Each scene shows the same named points in several views. A view is turned or mirrored, and shifted as a whole, has a little noise and may leave points out.
In the rows, zero is written as 128.

Scene 1
View 1
Z221: [109 108 140 111 139 148 137 134 124  87 125 160 101 125 116 143 144 136
 147 149]
Z906: [110 106 150  72 106 154 146 129 136  93 113 139 117  90 151 151 159 158
 135 160]
Z945: [120 121 131 117 129 154 157 149 119  98 122 150 108 113 146 145 144 136
 160 149]
Z705: [135 139 117 149 137 153 183 169 108 116 122 149 110 121 164 137 140 124
 179 141]
Z227: [113  91 133 136 136 132 139 154 119 112 160 155  87 126 137 109 146 134
 145 130]
Z683: [131 140 131 120 145 157 193 171  92 111  88 155 116 163 116 147 153 125
 160 152]
Z872: [113 132 132 122 158 158 137 119 134  67 116 166 108 113 120 168 126 121
 164 160]
Z878: [ 91  84 148  98 126 142  92 102 160  69 158 156  95  74 138 143 135 149
 136 150]
Z91: [108  99 143 129 165 135 142 148 104  93 134 174  87 176  73 124 145 121
 137 139]
Z979: [ 89  77 137 113 109 146  87 135 120  70 148 171  76 116  98 130 125 152
 156 129]
Z580: [120 126 135 110 135 156 158 134 132  93 115 149 115 101 149 156 143 135
 155 157]
Z369: [114 104 158 113 191 129 157 128 128  98 135 162 103 165  87 130 159 111
 109 155]
Z998: [104 102 124 133 118 150 104 128 138  75 154 161  89  80 148 141 121 142
 170 138]
Z210: [122 130 126 155 174 143 151 127 145  91 150 156 104 103 155 143 129 109
 162 149]
Z908: [112 114 134 135 152 144 132 125 139  86 145 159 100 104 138 141 132 125
 155 148]
Z384: [131 136 141 130 178 142 186 132 143 112 136 143 121 113 164 141 155 111
 137 159]
Z891: [122 119 130 120 125 149 152 142 132 101 132 143 108  93 167 143 144 138
 161 148]
Z595: [ 99  88 145 102 122 143 115 135 119  82 134 164  89 127 100 134 142 147
 142 142]
Z594: [120 123 110 154 118 154 134 145 132  93 151 150  97  73 184 142 120 135
 193 136]
View 2
Z369: [149 127 147 156 165  77 109 210 159 151 164 160 147 162 124  88 148 142
 156 131]
Z683: [146 143 144 148 140  56  96 203 138 144 151 191  64 110 136 103 117 145
 131  98]
Z594: [131 135 101 134 111  72 128 140  80  98 132 127  98 128  77 125 103 193
  83 111]
Z221: [155 132 132 138 151  94 113 167 124 132 156 141 116 144 117  90 117 161
 127 107]
Z384: [145 118 144 165 127  37 120 184 131 140 123 163 113 152  75 123 112 165
 128 132]
Z979: [147 139 110 121 165 139 121 148 102 109 175 105 141 145 133  67 127 169
 113 100]
Z595: [153 132 126 131 166 120 117 164 115 125 164 128 129 145 131  72 120 158
 123 103]
Z227: [122 122 123 150 154  91 130 189 100 109 137 139 128 129 117  86 132 161
 106 135]
Z891: [150 122 131 146 134  71 125 155 100 122 125 141  97 137  89 103  96 172
 103 110]
Z945: [151 130 131 144 138  75 115 163 113 128 140 151  90 131 106 101 102 165
 114 103]
Z908: [146 132 118 142 133  80 120 159 118 123 151 129 130 153  90 110 121 173
 119 117]
Z906: [174 112 150 146 158  96 124 146 112 142 129 135 104 150 103  75  79 160
 119  95]
Z210: [138 136 116 147 117  54 118 169 124 122 146 140 125 153  72 133 129 179
 117 129]
Z705: [127 135 124 148 120  48 113 184 105 118 130 170  72 111 103 123 112 167
 102 117]
Z91: [134 145 128 141 163  97 103 206 142 131 182 157 134 137 147  85 157 146
 142 121]
Z998: [146 136 104 129 133 105 127 133  91 104 152 106 129 148  90 101 110 186
  99 108]
Z580: [160 127 137 144 133  71 114 154 118 137 136 147  95 144  94 106  95 167
 119 100]
View 3
Z945: [140 122 118 119  97 154 147 100 108 141 154 124  97 128  73 132 124 135
 155 136]
Z221: [121 117 108 125  98 146 154 113 107 135 162 127  92 117  82 116 117 101
 162 135]
Z91: [ 91 113  95 140  72 145 153  86  89 105 178 115  77 117  85 120 120  51
 168 150]
Z369: [ 90 128  84 135  78 153 150  86 110 129 185 148 106 127  76 103 144  45
 170 158]
Z384: [140 144 103 119  90 181 144  76 119 150 187 145 124 147  59 105 155 131
 151 156]
Z227: [147 120 100 155  92 162 142 109  91 123 164 101  75 121  51 111 127  99
 135 151]
Z580: [140 128 116 110 104 155 150 104 119 152 158 137 109 129  77 124 126 142
 160 132]
Z210: [148 136 110 121 100 187 160  88 102 130 206 118 112 127  76  85 130 137
 150 142]
Z705: [147 130 127 119  79 175 140  62  94 125 164 107  91 142  61 143 131 160
 146 145]
Z908: [142 125 108 125 107 166 161 114 105 133 185 118 100 117  81  91 119 121
 152 135]
Z979: [132  98 105 144 114 131 163 156  93 123 157  97  65  88  90 100  87  83
 155 122]
Z906: [147 122 110 119 119 135 144 140 133 174 124 152 104 123  66 127 124 126
 156 129]
Z872: [120 123 118 101 104 155 168 101 110 133 187 131 111 116 103 103 112 128
 177 123]
Z594: [182 125 129 123 115 178 156 116  95 132 176  89  91 119  69 105 109 183
 135 126]
Z683: [101 124 122 109  65 147 138  50 100 125 148 132  94 146  77 170 136 118
 172 147]
Z878: [153 116 100 135 138 145 165 176 121 158 166 128 101  96  81  70 105 105
 150 121]
Z595: [123 107 103 138 103 132 155 135 103 133 151 118  78 104  83 115 106  81
 158 131]
View 4
Z906: [111 108 130 150 187  98  92 179  93 154 118  97 136 174 121 101 107 142
 128 130]
Z878: [107  50 160 133 166 106  63 122 118 155 130 102 135 159 134  93 123 136
 133 145]
Z210: [109 132 159 106  98  92  81 118 104 152 153  74 149 156 138 135 105 148
 111 124]
Z945: [126 133 133 130 140  95  84 161  97 146 128  94 150 162 144 123  94 154
 114 108]
Z683: [156 189 125 136 136  97 106 172  69 136 106  79 155 166 168 142  94 179
 102  86]
Z891: [107 127 129 128 137  89  78 161 108 152 140  97 153 160 128 123  91 140
 118 118]
Z872: [136 111 176 127 120 103  90 140  83 143 133  75 133 165 148 103  98 175
 105 117]
Z580: [119 129 143 133 140  93  91 166  91 151 134  85 141 168 129 114  95 153
 114 121]
Z979: [146  58 149 137 166 116  48 116 120 136 107 122 150 148 181 104 116 161
 122 108]
Z595: [144  91 142 141 170 115  70 128 103 140 101 106 146 156 173 114 122 161
 122 111]
Z227: [123 128 117 122 147 101  65 116 121 147 120 105 166 147 164 149 121 137
 124 110]
Z705: [124 172 118 118 109  85  80 165 102 144 142  94 165 156 145 147  78 154
 105  94]
Z998: [114  74 155 120 127  96  56 135 121 147 149 109 149 152 139 104  89 146
 117 119]
Z91: [164 139 146 128 146 119  83  99  89 134  88  83 154 152 199 143 140 176
 114  98]
Z369: [145 153 153 130 156 119 110 103  73 147  92  56 138 166 169 139 155 164
 120 127]
Z594: [101 105 134 111 106  81  54 155 128 147 167 114 160 148 128 122  67 138
 112 109]
Z384: [105 169 141 117 120  92 104 137  89 161 141  59 146 168 124 144 114 144
 115 132]
Z908: [121 108 155 119 126 101  76 123 105 150 136  87 146 158 146 120 110 151
 117 123]
View 5
Z878: [103  95 129 152 108 157  91 156 144 132  89 138 101 167 113 123 135 107
  50 102]
Z595: [128 112  98 163 117 140 115 103 135 128 107 115 117 148 113 110 143 134
  89 108]
Z91: [169 131  95 163 112 102 133  88 124 109 121 101 106 121 129  76 148 153
 107 123]
Z580: [112 120 148 158 131 113 110 136 139 118 152 131 131 153 133 143 124 140
 117 100]
Z872: [122 133 140 164 122 108  97 128 131  96 147 111 139 141 131 124 114 130
  85 124]
Z908: [133 130 155 149 128 118 110 138 137 114 124 130 122 147 118 111 129 133
  90 116]
Z906: [ 90  89 120 164 117 137 109 142 146 134 138 134 118 165 137 158 136 131
 116  81]
Z945: [121 125 143 158 138 117 120 119 138 124 144 127 134 152 123 134 131 145
 128 101]
Z594: [118 150 198 139 166 135 110 129 143 133 125 146 153 167  86 135 121 137
 108 109]
Z891: [117 122 163 148 141 124 117 134 142 130 137 142 131 160 117 138 132 141
 123  95]
Z221: [129 119 118 163 120 121 115 115 134 117 130 116 121 145 126 118 134 138
 102 109]
Z998: [115 131 159 147 142 149 102 126 140 131 104 135 138 164  92 122 126 122
  72 116]
Z979: [126 118 102 161 126 159 109  94 135 135  87 113 125 156  91 103 141 123
  65 119]
Z384: [142 127 174 145 122  81 125 160 137 107 155 141 106 140 147 121 130 148
 135  99]
Z683: [143 135 116 170 133  84 136  90 130 112 176 108 139 130 144 127 135 171
 166 103]

In a view up to two points have been moved. Name them for each view, in the order of its rows, or write none.
view 1 => none
view 2 => Z906
view 3 => none
view 4 => Z998, Z369
view 5 => Z878
